A landscape with many valleys, sampled at points; each row gives a point and its height.
From any point a ball rolls to the lowest of the 6 points nearest to it. It stops when none of these is lower. Distance is the straight distance between rows; heights are no part of it.
Nukuf height 162: [ 79 132 135 218 118 109 119  53 145 177 124 108  56 165 133 131 133  71
  86 151 141 191 174 167 105 124 151 104  42 145 112 125 154]
gini height 108: [119  62 161 154 128 135 139  94 125 115 131 114 122 172 130  99 116  81
  99 148 154 149 107 151 159 113 119 108 101 148 149 128 105]
guzak height 90: [114  92 124 157 154 139 130 111 117 111 157 147  77 128 145 140 146  89
 114 127 131 173 141 123 124 107 132 112 116 122 112 120 132]
vinep height 598: [136  48 129 130 129 128 139 123 104  90 140 173 141 120 116 101 153  82
 131 124 161 125 115 135 174  86  89 130 138 134 139 114  88]
Dat height 28: [178 115 108  78  91 138 116 141 121 107 118 156 204 112 110  97  97 119
 148  96 139  98  91 120 160 137 107 174 193 136 149 107 104]
Vidak height 64: [116 130 170 145 106 118 134 105 150 170  91  97 111 167 125  87  82 139
  88 122 148 145  98 170 133 139 154  83  88 159 159 145 191]
satu height 488: [110 240 110 141 143 107 141 117 158 231 107  69  65 117 139 110 142 190
 139 109 105 143 148 119  55 167 169 119 109 154 118 179 158]
Lenol height 115: [125 184 153 117 118 129 157 105 158 186  74  90 106 132 105  89 101 160
 106 128 140 145 122 159  98 150 178  78  99 149 145 130 176]
Nepot height 267: [129  22 132 121 120 105 127 112  95  77 149 179 155 113 107  99 138  63
 124 150 150 131 113 139 196  89  76 120 127 142 143 136  92]
vol height 442: [201 106 123  48  76 148 104 139 107  82 108 170 230 114  93  96 100 103
 152  98 154  99  86 123 184 131 122 195 214 142 168 108 104]
Fimu height 467: [162 121 120  79 134 143 106 199 115  99 127 128 220  83  98 128 118 148
 178  76 100  75 102  92 137 123 129 170 197 103 143 119  91]
Zer height 323: [187 108 120  57  79 138 109 141 131 104 101 132 215  90 118 101  87 121
 160  94 139 101  88 132 158 146 130 175 196 135 166 109 113]
ged height 474: [165 127 126  44 150 155 118 214 119  99 135 126 233  84 113 119 126 163
 178  59 100  47 118  82 144 128 137 175 215  84 141 122  90]
fize height 820: [147  91 127 112 123 131 132 145 112  92 137 172 162 142 121 120 134 131
 143 118 134 105 119 122 149  96  87 155 145 128 128 108  94]
Sifis height 246: [160 148 102  99 144 170 107 174 112 101 146 116 163  79 115 169 134 131
 180 121 107  88 113  94 110 127 146 142 179  94 105 146 116]
gepim height 249: [140 107 108 121 149 148 101 154  86  63 164 161 144  92 145 208 163 135
 159 142 133  86 132  76 138 117  80 176 169  79 101 147 116]
gipup height 572: [118 112 125 130 151 117 128 142  96  82 153 157 130 125 130 160 149 137
 147 143 121 127 132 101 159 102 103 131 132  96 110 130 101]
Leve height 257: [121  96 116 126 163 120 105 132  96  53 175 168 132 101 165 190 176 117
 145 147 126 108 154  78 155 104  75 159 152  81  96 128 109]
molev height 117: [ 82 146 112 174 162 115 119 111 189 172 164 101  38 130 181 148 138 122
 108 153  79 177 159 133  79 127 135  94  38 135  95 130 144]
Loka height 359: [112 151 106 124 150 132 126 135 133 140 157 147  98 128 143 170 179 138
 125 124 104 138 136 122 124 110 104 129 108 109  86 149 134]
faki height 74: [135 138 141 121 110 117 147 122 130 148  89 120 154 156 107 105 138 120
 117 127 156 124 116 164 129 138 118 117 118 150 150 107 148]
zas height 243: [141  49 128 100 131 105 141 144 100  64 154 185 156 115 115 126 140 109
 134 146 144 107 125 111 191  81  74 140 150 123 149 114  70]
laz height 66: [101  98 126 169 161 114 121  82 132 110 165 144  56 129 159 138 139  78
 104 141 120 187 139 123 123 104 133 110  84 125 108 124 120]
Nutad height 48: [106 135 137 139 149 139 136 125 142 141 144  99  84 137 159 138 134 122
 105 143 134 180 143 145 113 148 140 103  78 129 101 133 129]
bufe height 67: [115 153 147 143 119 133 140 108 157 161 100  86  89 154 145  92 105 138
  84 138 160 153 131 156 119 148 161  72  99 152 148 133 173]
vit height 288: [118 229 119 133 131 115 137 113 159 206 110  96  71 115 130 101 139 171
 130 130 127 144 149 124  60 171 171 105 106 143 109 150 150]
Beka height 360: [186 104 126  53  79 138  98 151 120 102  98 142 228 106 103  99  94 107
 155 103 160 103  83 131 190 137 119 189 217 151 180 107 109]
Ked height 369: [147 117  92  94 162 176  98 172 108  90 132 160 148  59 116 195 152 127
 176 126 113  81 124  72 122 104 121 180 204  82 103 151 115]
Loze height 275: [117 217 110 138 130 109 125 148 147 190 130  83  98 120 143 124 135 184
 148 131  90 118 144 118  66 167 163 134 111 129 118 156 134]
buf height 84: [117  89 136 137 132 138 153 120 132 107 119 125 126 144 128 123 130  94
 112 136 148 140 120 160 144 120 125 101 118 148 130 112 107]
bepi height 60: [123 227 121 126 120 109 137 122 146 192 103  94  89 127 115 109 136 171
 139 126 130 137 146 123  81 167 167 117 123 129 126 145 159]
kosir height 52: [131 147 122 129 141 131 121 148 127 117 156 139 119 131 142 175 158 151
 131 133  99 127 136  95 123 108 116 151 120  90  85 142 115]
nis height 397: [164  85 106  80 123 152 112 170  80  72 146 165 201  72  99 162  98 136
 167  95 129  80 101 107 160 110 106 154 192 124 135 116  91]
zoze height 81: [158 136 107  77 132 146 117 186 113 109 128 114 214  92 109 119 127 153
 171  70 106  74 109 110 117 139 146 166 217 104 138 120 112]
Dotop height 154: [116 204 116 148 129 120 139 120 143 192 129  89  87 119 135 128 157 167
 115 147 111 153 141 138  56 168 151 106  79 139 105 161 150]
Lesa height 125: [144 166 147 116  97 123 118 136 146 151 100  98 164 131 104  89 104 171
 158 102 128 117 128 126 109 159 140 139 166 122 167 117 132]
kugu height 88: [ 80 112  92 168 181 132 117  98 174 154 181 119  60 119 185 164 169 119
 120 151  93 170 150 106  70 131 112  96  60 120  94 144 157]
zus height 182: [135 177 112 125 128 133 117 146 134 126 127 131 131 129 123 135 112 161
 125 126 110 117 129 112  98 144 162 150 145 109 119 128 109]
rutig height 502: [146 116 125 124 119 141 136 144  97  87 146 165 160 141 112 133 139 148
 135 126 128 118 130 108 133 101 110 141 141 104 121 125 104]
telu height 537: [156 106 147  91  91 117 129 134 116 130  86 136 190 159 104  93 119 110
 115 114 161  92  96 148 179 143 116 152 123 153 167 109 129]
zuzas height 51: [109 107 148 163 130 140 131 108 135 136 137 102 108 160 149 120 131 115
  98 152 135 168 139 155 115 133 137  93  80 148 115 120 128]
Zigu height 225: [ 72 115 153 190 115  98 145  83 139 173 109 101  83 188 129 106  91  95
 103 150 152 165 147 189 154 130 147  85  82 184 145 137 180]
pativ height 114: [ 79  91 158 193 129 108 123  75 124 129 142 131  71 162 116 131 112  67
  96 160 121 172 161 158 145  93 133  99  60 144 130 126 125]
Nifa height 181: [131   6 126 101 121  81 129 132  92  43 137 209 166  92  99 127 137  58
 118 169 164 114 116 128 209  89  81 133 150 132 137 114  65]
lugop height 113: [102 160 179 164 126 122 142 104 164 181  92  86  87 158 138  97  94 144
  81 145 145 167 139 163 120 144 173  66  75 153 137 139 184]
Ripu height 187: [164 131 134  90  94 129 124 139 141 121 103 116 183 131 101  99  91 152
 142 105 129 106 109 122 131 146 127 152 159 132 161 112 118]
sapi height 399: [196  94 128  63  84 140  99 134 103  88 108 167 213 128 100  96  94 108
 143  97 163  99  94 125 172 140 110 188 189 147 161 102 111]
nelo height 299: [135 233 128 126 117 116 134 123 162 202  96  88  86 129 120  99 117 185
 148 103 123 131 145 131  73 153 183 119 139 143 135 132 160]
sabis height 65: [ 82 106 152 197 120 115 119  89 151 155 131  96  87 172 136 110 134  83
  89 155 134 181 150 156 113 121 149 102  71 131 126 117 141]
finuz height 300: [134  80 121 125 152 136 102 141  86  25 184 166 161  96 158 201 171 107
 174 152 128  84 147  75 177 105  68 166 162  71  99 126  86]
Netib height 85: [149 127 128 112 107 130 137 140 118 112 100 150 161 148 112 117  91 134
 125 108 140  99 117 133 142 129 104 146 150 137 137  95 109]
kif height 451: [135 109  91  86 156 166 109 185  95  86 135 156 183  70  99 171 128 128
 171 111 106  77 123  76 144 101 122 168 209  90 123 139 108]
rem height 151: [102 174 132 177 143 111 125 105 165 188 118  89  58 147 171 101 135 134
  73 152 120 188 149 149  65 172 149  95  80 143 101 146 174]
riro height 107: [ 83 154 132 180 146 111 118 119 175 180 149  86  55 146 172 130 156 117
  80 160  95 187 152 143  75 149 137  95  53 144 111 145 148]
gumu height 101: [ 85 125 106 138 181 118 117 135 148 135 177 136  79 109 171 196 175 125
 149 148 111 144 154 104 119 118 104 110  80 108  93 139 131]
fifup height 83: [139 154 150 103  83 110 167  94 157 175  63  84 128 175 105  61  97 125
  82  94 135 128  70 193 132 159 183 112  89 149 179 146 197]
kizip height 393: [134  98 113 120 147 139 133 153  90  70 151 163 134 115 127 161 123 149
 149 134 124 115 134  92 174 106 101 154 136  93 122 117 104]
Saser height 324: [163 136 129  94  87 107 137 122 149 161  61 120 156 136  91  78  95 134
 126 107 134 113 109 153 152 144 139 151 147 140 185 116 169]
noku height 392: [128  27 124 145 119 119 130  90 102  82 149 166 128 114 109 105 143  64
 121 142 148 146 116 136 164  89  87 112 127 137 140 126 110]
Pefed height 647: [132  82 131 125 145 124 153 134  99  93 152 166 149 133 120 125 166 112
 126 124 132 134 130 117 159  82  84 121 134 127 120 117  88]
mef height 238: [134 233 130 125 131 115 112 157 150 201 125  72 105 116 137 107 134 191
 160 105  98 110 145 105  55 162 178 131 137 133 132 164 150]
neti height 62: [122 120 142 142 115 116 148 117 126 146  90 110 146 152 121  97 128 121
 112 129 166 133 105 159 123 150 131 105 107 147 139 109 161]
lobam height 59: [ 83 132 147 197 122 118 123 100 163 180 114 102  70 174 158 100 120 121
  72 145 141 182 165 159 103 135 158  84  89 154 129 133 170]
zufel height 175: [149 188 143 121 107 114 158 108 160 177  63  90 127 138  94  95 101 160
 138 103 139 124 118 164 120 144 165 117 127 133 159 112 164]
Das height 121: [141 158 136 119 108 127 137 138 121 139 103 122 159 141 109 127 102 148
 126 128 126 119 134 137 127 142 126 133 140 123 131  93 126]
pakot height 271: [130  72 120 133 139 137 144 119 113 103 127 142 120 138 129 116 137  93
 114 118 154 146 119 141 155 104 101 118 127 143 117 115 109]
sop height 294: [108  68 127 152 141 121 136 113  97  79 160 148 108 115 129 144 160  83
 125 136 135 158 142 129 140  89  93 103 105 113 133 122 116]
Todi height 110: [ 77 151 176 183 104 117 139  99 158 200 100  92  91 197 118 101  95 122
  91 129 136 165 122 186 130 132 161  65  65 176 151 155 196]
dobem height 245: [133 121 132 113 120 126 145 139 121 127 102 134 157 147 118 112 124 116
 119 119 154 109 122 156 148 125 115 115 120 151 136 101 111]
Zefup height 63: [117 123 161 136 110 119 146 100 151 163  88 101 113 174 121  86  72 115
  88 119 151 143  88 173 158 152 139  85  90 164 156 139 186]
Silam height 71: [100 116  97 146 174 121 123 107 156 136 186 128  76 114 173 178 175 110
 129 141 103 155 139 109  99 123  97 106  76 112  89 150 138]
lakev height 102: [ 97 163  92 147 160 141 129 120 158 153 161 125  85 123 170 182 193 145
 126 121  85 137 163 127  93 122 105 124  90 107  80 162 140]
tase height 54: [126 103 147 156 122 138 137 118 126 135 115 103 127 153 141 105 128 108
 103 140 158 154 123 148 135 137 132  90 102 144 131 119 125]
Fone height 321: [139 176 111 125 136 138 115 141 135 138 153 125 120 120 134 164 145 165
 143 135  87 107 128  95  76 133 147 158 140  98 102 162 111]
kare height 607: [186  85 120  92  96 145 111 140  96  82 135 174 195 119 109 115 120 130
 159 102 140  97  90 123 152 114  87 169 177 140 139 113  84]
dudob height 111: [103 162 150 173 135 135 133 116 164 172 106  91  64 166 153 105 112 128
  73 152 136 182 147 145  95 149 160  80  92 149 121 139 172]
sati height 222: [150  80  91 120 136 148 126 150  71  37 166 175 182  84 141 172 156 128
 171 143 142  86 127  95 165 104  83 163 178 101 127 123  97]
zum height 61: [ 94 109 165 159 123 112 147 106 151 158  94 101 109 173 136  86  92 117
  85 134 157 147 114 179 135 139 134  92 119 159 143 135 179]
suf height 79: [ 89 133 133 171 159 123 115 100 173 163 164  99  37 136 177 142 134 105
  92 154  88 187 159 148  97 135 138 100  52 133 123 135 134]
nubod height 313: [ 67 121 158 203 107 110 141  83 162 194 100  96  64 169 131 120 103  88
  90 160 152 188 162 175 135 130 169  84  42 159 132 133 184]
nef height 456: [114 236 138 123 134 138 149  96 171 207 100  81  72 137 122  94 122 160
 117 127 126 154 130 142  74 173 186  80  85 147 140 149 159]
vupem height 408: [115 115 120 129 162 121 124 144 108 104 163 139 107 118 139 161 171 111
 142 127 120 157 142 117 148 114  99 117 113 104 110 122 120]
mutud height 400: [134 134 119 125 134 150 116 155 108  88 164 146 115 113 138 182 135 153
 134 140 109 114 136  93 140 108 101 146 137  89  94 151 112]
zono height 340: [174 125 109  86 114 135 111 165 133 113 115 127 212  81 113 118 114 137
 160  76 125  93 104 118 129 141 139 162 211 124 152  98 109]
botip height 433: [161 109 124  94  94 121 127 139 125 122  86 137 188 140  93 109  81 130
 129 120 139 106 111 129 162 139 106 159 143 138 163 107 109]
duro height 349: [154 112  97 116 156 150 122 160  85  66 165 170 130  87 132 189 121 154
 171 130 120  97 126  87 151 114 111 161 174  93 107 137 116]
rabo height 228: [117  65 115 124 157 106 138 133  90  49 162 188 141 107 128 155 151 114
 135 154 129 111 154  90 180  94  80 156 146  96 129  97  94]
fon height 127: [136 195 144 123 111 113 133 130 156 178  96 102 122 138 106  87 122 169
 136 104 134 134 136 132  91 152 164 121 145 129 146 117 168]
sim height 56: [ 95 114 142 158 155 115 124  89 152 128 167 117  39 143 163 153 116  95
 105 151 111 186 149 123 119 113 139 104  69 133 114 125 132]
Kobak height 124: [138  99 145 116 108 127 144 119 131 145  89 129 157 152 115  81 112  99
 101 114 168 119  95 164 152 153 114 123 121 160 149 125 155]
zeleg height 328: [135 107 106 110 158 175  91 176  81  48 160 160 172  73 136 209 175 120
 177 155 123  64 134  73 146 102  76 173 171  86 113 132  95]
ber height 540: [106  87 130 122 152 105 136 135 103  90 161 159 118 126 119 164 172 107
 137 148 130 144 149 114 166  98 103 120 127 103 122 119 102]
Gami height 164: [155  34 112 104 128 109 130 135  91  36 154 221 170  97 118 135 126 110
 133 155 150  89 114 110 207 100  70 164 164 126 141 105  62]
tiro height 167: [122 211 119 127 135 121 107 161 139 167 148  84 108  97 141 132 105 185
 157 129  86 104 134 100  75 169 178 139 147 130 137 162 136]
bep height 149: [130 191 116 116 123 122 136 141 124 142 118 119 110 124 124 149 115 158
 118 142 114 125 145 112 101 144 154 137 134 117  97 128 115]
tuza height 55: [105 147 104 139 166 134 135 113 167 151 163 112  58 123 181 157 152 133
 102 134  97 162 152 137  95 138 138 110  79 122  84 142 139]
Zela height 215: [106 214  96 131 137 109 133 134 141 169 130  97  88 113 149 148 132 174
 117 146  95 133 152 128  72 155 151 133  96 136  93 148 119]
keber height 134: [ 96  66 151 191 102 109 135  66 122 142 118 122  93 188 119 109 118  63
  96 146 147 156 138 159 149 107 130 116  80 154 128 129 126]
vima height 417: [118  36 126 132 146 104 144 113  96  71 149 148 134 103 108 130 156  80
 138 147 139 134 131 128 172  87  92 108 118 127 135 114  88]
zimum height 216: [125 123 133 118 136 123 159 137 103 113 117 148 131 137 136 135 126 126
 114 121 142 123 136 144 143 122 121 118 139 140 106 104 105]
toru height 53: [ 95  98 150 185 125 124 132 100 138 139 121 103  98 177 144 113 127  90
  97 143 149 171 143 147 118 132 150 102  91 148 133 132 142]
dadez height 77: [127 155 142 136 107 130 149 111 134 161  88 112 126 149 113 107 137 137
 100 131 158 137 124 157 101 140 151  96 119 141 133 116 160]
zolaz height 335: [164 124 119 107 114 156 122 148 101 102 139 143 185  99 104 132 121 142
 162 101 117 100 115  99 103 127 133 155 176 104 137 120 109]
Zuru height 180: [143 164 122  81 149 150 104 191 131 128 135 103 187  90 133 123 151 152
 159  79 105  71 128 116  99 162 163 164 202 102 130 135 118]
kez height 517: [135 252 133 130 126 125 136 120 162 223 101  80  72 121 125 101 111 185
 150 110 116 141 144 131  78 167 197 107 103 163 136 149 158]
laveg height 50: [130 118 106 134 158 152 102 140 109  73 171 165 114  98 167 201 164 126
 150 152 130 100 149  75 148 108  84 167 152  78 103 144 124]
kap height 82: [115 157 144 142 128 135 145 120 138 163  97 113 117 150 130 100 130 143
  87 136 152 155 135 142  92 152 148  93 109 147 126 121 166]
bik height 36: [129 184 144 129 114 122 128 143 130 164 103 102 140 135 107 120 138 161
 127 130 131 128 136 138  99 157 151 115 133 119 126 121 133]
Sal height 319: [ 79 104 143 208 106 104 146  44 138 160 116 111  66 183 122 121 114  59
  83 157 149 174 161 178 130 123 135 100  57 162 124 116 157]
Kuli height 353: [157 129 116 107 123 168 116 169  95  93 143 138 173 103 106 162 115 145
 174 114 110 108 105  94 125 124 131 155 169  98 117 142 117]
ramef height 325: [156 136 106 104 146 165 103 160 104  96 160 149 127  80 133 185 127 149
 158 136 117  97 129  93 130 116 123 155 172  96 102 155 120]
pesak height 327: [146 129 138  97  93 114 132 128 138 142  77 129 175 151  93  96 118 130
 117 120 141 107  96 134 146 145 105 150 140 148 163 105 137]
pumi height 91: [137 199 141 128 107 122 121 138 144 173  97  95 128 134 108  98 124 180
 164 105 120 121 146 116  90 161 167 126 148 120 151 121 153]
Gilo height 153: [141 181 121  97 145 148 115 165 132 152 131  87 147  89 141 125 111 172
 171 100  98  90 123 112  82 165 181 149 185 114 124 143 140]
teg height 69: [124 157 170 130  96 119 157  92 166 181  76  91 129 168 110  81 102 135
  87 113 142 137  82 181 126 141 159  83  87 159 170 147 203]
zige height 112: [118  89 141 145 142 139 148 111 123 108 138 122  89 140 151 131 123  88
 108 131 141 166 126 143 149 118 129 105 108 132 124 116 116]
Detif height 100: [ 94 182 190 154  98 118 155  86 178 202  87  84  95 188 117  78 102 145
  69 114 128 155  97 172  91 141 192  71  84 159 158 159 212]
fopag height 620: [164 112 110 113 109 150 121 145  96  79 131 150 181 129 107 127 121 145
 156 103 122  98  98 103 136 118 111 151 168 111 128 119  96]
lepip height 244: [150  98  99 125 145 141 121 143  75  48 157 177 153  98 142 183 147 131
 162 139 136  85 126  88 163 105  84 164 174  90 120 125 106]
dos height 49: [124 172 109 145 154 123 128 131 139 146 146 148 109 130 147 167 161 164
 125 126  92 132 142 116 105 114 122 142 108  98  83 154 126]
zirot height 413: [184  82 109  69  83 143  97 148  93  89 128 171 221 114  92 117 116 118
 164  91 145  99  93 119 164 113 100 190 193 141 145 115 100]
tal height 80: [127 158 147 115 102 126 166  96 151 174  70  95 116 143 109  96  97 145
 110 115 159 132 103 160 120 158 155  80 104 147 155 125 187]
Vibo height 338: [141 131 103  78 160 168 105 183 119 101 141 142 156  53 106 174 137 133
 179 108  95  71 122  81 126 120 147 153 197  89 104 147 120]
banug height 75: [ 93 171 117 157 150 120 130 112 177 183 167  73  61 135 183 134 150 150
  98 153  83 174 144 141  65 159 144  90  61 134  93 144 145]
teda height 650: [149  52 134 101 121 101 135 127 107  93 128 191 152 135 104  89 136  76
 130 120 174 108 109 132 193  91  85 136 149 148 142 121  88]
Vopen height 147: [110  65 131 154 149 138 144  92 120  90 155 143  93 127 132 136 136  84
 113 135 131 169 138 139 146  93 118 112 107 127 124 120 116]
veb height 247: [175 128 140  89  72 121 122 131 138 133  86 116 200 138  97  84 104 136
 143 116 135 102  96 135 153 149 115 155 144 131 179 115 132]
tibul height 699: [184  79 134  82 100 121 116 126  98  99 123 192 175 149 111  93 104 119
 121 109 151 101 107 128 184 111  96 172 155 150 158 102 100]
vulev height 76: [125 152 140 123 120 132 137 124 121 147 102 107 147 144 120 108 138 137
 113 134 139 139 130 146 101 144 125 102 123 149 124 103 141]
vabo height 447: [124  69 126 109 142 108 149 128  86  84 151 169 142 120 120 131 161 110
 139 139 139 115 132 120 177  82  76 129 132 125 139 121  89]
pep height 248: [134  87 147 118 113 127 145 119 122 119 104 140 147 153 117 106 110  96
 119 122 162 117  97 159 157 130 100 115 105 158 142 114 106]
rokig height 144: [144 163 136 103 123 127 122 143 124 123 120  99 157 124 117 121  94 164
 148 122 116 107 122 120 104 151 154 147 154 121 131 114 115]
nele height 207: [161 125 117 105 112 152 126 147 132 106 117 114 189 108 121 120  97 155
 158  90 122  94 109 120 119 142 139 164 200 116 143 108 123]
gafed height 155: [149 148 147 121 104 120 131 123 139 153  94 100 171 139  88  96 113 151
 134 119 124 104 117 133 118 145 135 135 146 132 164 108 148]
Gel height 141: [ 77 139 141 198 129 113 110  94 154 187 111  98  48 169 164 113 130  98
  75 156 129 197 168 158 106 136 162  90  79 151 125 132 174]
buro height 285: [136  77 112 139 148 131 115 133  83  43 177 180 147 100 152 178 168 114
 150 151 142 101 146  74 176 101  82 167 160  79 119 122  85]
tuti height 145: [143 128 144  98 101 125 162 108 146 162  58 110 133 146 101  89  85 124
 107 107 147 120  94 171 150 145 142 113 108 160 181 126 181]
budo height 755: [143  87 122 124 140 126 143 138 112  98 124 165 150 154 109 120 140 117
 110 118 144 117 123 134 152  97  99 138 144 136 118  97  95]
mub height 202: [110 203  87 133 148 129 137 135 157 166 137 112  84 121 158 161 149 167
 119 143 103 137 156 124  87 146 138 127  97 131  84 157 128]
dus height 221: [ 74 151 155 192 122 113 133 105 161 191 102  81  62 169 132 106  95 119
  90 148 151 186 161 173 117 140 166  67  67 168 140 138 184]
movif height 227: [113 204 165 137 121 134 143  92 170 189 103  79  85 150 124  91 107 163
 101 149 137 165 127 147  95 153 183  55  81 144 133 147 176]
zar height 35: [150 142 116 124 127 144 119 148 102 111 142 147 142 128 128 158 149 148
 147 125 110 116 119  97 104 121 127 146 138  92 108 136 108]
bab height 140: [107  57 140 162 139 124 144  82 117  97 146 134  88 134 125 119 115  73
 106 140 141 154 135 147 149  95 120 112 108 145 131 124 119]
Biduz height 210: [ 73 152 127 203 143 105 106  91 176 191 162  95  37 148 174 158 142 100
 102 166  90 189 154 145  80 117 144  97  25 136 111 133 141]
kigi height 604: [148 108  96  66 164 174 113 208 125  90 137 154 200  57 102 149 122 147
 175  84 100  57 119  70 144 114 128 179 217  83 129 126 102]
verod height 203: [146 149 115 112 119 157 107 141 111 111 142 123 163 100 133 146 125 149
 159 109 101  96 112  91  85 137 149 157 178  97 114 145 115]
Gepa height 146: [154 144 131 104 114 135 122 151 134 119 115  94 182 111 112 102  89 159
 153 104 118  98 120 130 116 155 147 159 177 129 158 104 121]
Refum height 367: [113 186  91 134 139 116 126 138 151 147 135 130  89 121 148 150 153 157
 127 133  88 122 140 114  87 137 134 148 128 106  84 156 126]
kuzon height 152: [ 73 121 158 192 109 107 137  90 155 172  97  84  76 178 129  96  93 111
  88 145 142 165 151 180 136 131 162  79  76 175 144 135 178]
bitat height 89: [155 100  88 106 139 163 119 170  72  51 141 181 183  72 117 183 134 137
 160 118 125  89 118  91 153  99  93 177 204 101 129 124 110]
peba height 109: [109 184 120 141 128 124 146 117 146 186 115  95  81 138 151 105 146 145
 115 145 124 173 136 143  76 171 146  94  96 143 112 144 153]
zumul height 302: [139 135 123 124 117 136 123 133 108 113 133 143 150 138 117 141 120 150
 138 118 110 123 124 116 119 121 129 149 158 109 109 111 115]
sibe height 73: [ 94 147 171 164  86 108 147 102 155 185  83  97 111 196 119  77 101 119
  88 113 127 160  95 179 136 142 153  77  86 167 159 156 208]
guz height 133: [131 213 140 121 126 139 108 168 143 179 129  76 128 112 139 112 123 184
 178 109  98 117 138 109  73 166 182 136 139 127 145 158 144]
tabid height 293: [180 126 132  68  69 129 113 145 133 121  84 133 206 112 102  99  86 129
 158 123 136  96  91 129 170 152 122 177 173 140 176 106 116]
gif height 476: [150 150 119  64 166 156 113 216 130 109 136 130 186  68 107 151 131 157
 182  92  96  55 125  82 121 122 151 165 211  86 126 122  99]
vuvip height 197: [143 155 117 116 115 131 125 133 119 117 110 131 149 132 113 130 102 147
 130 117 115 107 128 113 114 133 132 151 156 123 130 106 103]
gisid height 116: [106  68 155 164 127 122 131  89 135 120 138 113  98 154 130 117 110  76
  99 155 130 156 139 157 148 105 132 103  84 156 131 125 118]
Nuve height 348: [139  87 106 104 170 170  81 147 109  45 194 155 132  59 172 219 157 111
 177 156 141  64 139  76 158  93  77 171 161  80  70 124  74]
refez height 416: [178  80 128  84 104 140 111 154  80  68 152 181 196 106 111 134 110 132
 168 119 145  95  90 108 170  97  80 157 167 140 142 121  81]
buzip height 255: [ 80  87 153 209 104 108 133  33 119 155 121 128  81 184 114 124 128  61
  98 159 145 172 158 180 143 105 122 100  59 165 118 129 147]
gudil height 72: [186  93 105  77 116 130 104 174 117 101 123 144 236  86 100 123 117 134
 166  68 120  93  89 118 143 119 119 173 207 122 153 113  92]
pezu height 436: [ 95 110 112 139 177 115 102 124 134 101 186 162 100  96 168 207 173 122
 141 155 139 102 167  71 136 120  65 160 131  96  82 125 125]
siba height 68: [152  76 106 114 143 128 131 149  77  41 160 192 163 102 134 150 132 136
 155 135 140  96 127 102 179  99  77 162 168 114 141 119  86]
sasi height 226: [135 175 112 127 127 136 106 142 123 136 138 125 123 117 137 141 111 170
 135 132  85 104 135 104  90 147 159 160 149 115 110 142 120]
pek height 97: [138 166 141 126 110 121 136 116 143 168  77 104 149 137  92  96 125 153
 137 108 143 132 122 156 102 147 148 119 138 139 151 115 160]
buk height 174: [146 148 111 104 131 152 121 159 130 115 125 111 180  90 115 124 115 153
 163  93 108  91 110 106 101 149 168 158 203 106 126 113 122]
tof height 57: [109  92 154 162 122 121 143 104 137 141 107 110 112 170 147  86 121  96
  90 137 154 139 116 169 137 138 135 110 113 158 151 132 155]
bafov height 188: [106  30 113 122 147  90 128 123 103  34 150 195 146  92 125 149 152  89
 126 157 139 109 144 107 187  83  66 140 155 116 123  97  78]
pebep height 178: [160  37 134  92 117 101 130 155  86  73 156 196 171 118 108 108 127  97
 134 146 152  99 116 116 212 102  73 144 146 130 140 118  77]
Muv height 143: [ 75 125 134 196 128 112 106  82 166 173 145 101  42 162 151 134 136  76
 100 156 100 197 158 157  95 113 153  96  34 136 111 134 134]
feveg height 34: [106 138 131 142 137 132 148 136 130 135 138 123  98 134 150 136 140 123
  98 134 143 152 134 141 127 135 130  97 117 129  95 115 116]
Vatok height 191: [105 221 108 152 142 114 146 103 160 206 119  81  58 127 163 107 153 174
  96 153 112 168 139 124  47 167 144  87  76 147 107 158 176]
Keru height 123: [104  59 159 170 118 125 129  80 118 105 138 136  90 154 126 117  98  68
  98 150 131 155 137 158 165  96 110 107  84 145 127 128 117]
Kig height 276: [126 155 114 129 138 127 146 139 112 124 125 143 123 136 127 144 134 146
 114 120 115 127 144 119 119 133 127 125 133 121  97 110 117]
pura height 160: [111 186  95 142 157 126 136 132 153 162 143 129  82 121 170 168 165 150
 120 132  87 135 153 116  88 123 130 127 104 120  91 152 138]
pebur height 720: [155  62 129 104 125 112 140 142  97  97 134 184 167 143 106 113 139 108
 133 119 143 110 116 127 177  95  76 140 145 133 152 114  78]
Mit height 256: [142 208 154 108 116 132 155 102 170 201  83  76  98 134  99  99 110 166
 143 115 133 140 142 154  90 161 193  88 110 148 153 128 167]
sev height 622: [124 143 125 120 162 140 114 149 118 107 170 142 109 108 155 195 147 162
 143 144  99 113 152  93 141 115  94 150 119  94  92 162 122]
defep height 58: [105 134 150 177 132 132 129 113 150 164 130  87  85 163 157 106 140 118
  80 151 140 176 146 142  93 139 157  81  96 138 127 148 152]
gug height 78: [178  51 144  74  97 120 111 148  82  62 146 203 192 122 109 102 116 108
 151 131 160  91  83 119 207 106  71 159 152 130 155 114  83]
Buki height 70: [107 102 124 147 168 120 117  99 138 119 188 146  67 126 164 165 171  93
 130 143 116 182 146 116 110 117 126 113  68 112 116 141 134]
tibop height 503: [119 127 120 126 149 137 136 144 107 110 142 144 119 142 135 156 168 124
 129 119 126 146 143 117 142 108 110 125 120 103 107 122 113]
zoker height 161: [104 195 109 126 139 119 134 143 154 170 135 101  95 120 151 146 142 148
 117 153  96 147 135 146  92 148 149 114  95 128  85 138 114]

For each start below, name the point where the ball stops.
riro | feveg
kuzon | feveg
nubod | feveg
Todi | feveg

Call two points neighbours if one is among the 6 nearest of the other. Go from one point of each pair to the other, from neighbour to neighbour, staying as low as possible. Name the highest point that can't be avoided.
Netib / feveg | Das
zoze / bik | buk
bik / bepi | pumi
siba / gug | Gami
zar / bik | lakev
bik / feveg | vulev
zar / dos | kosir
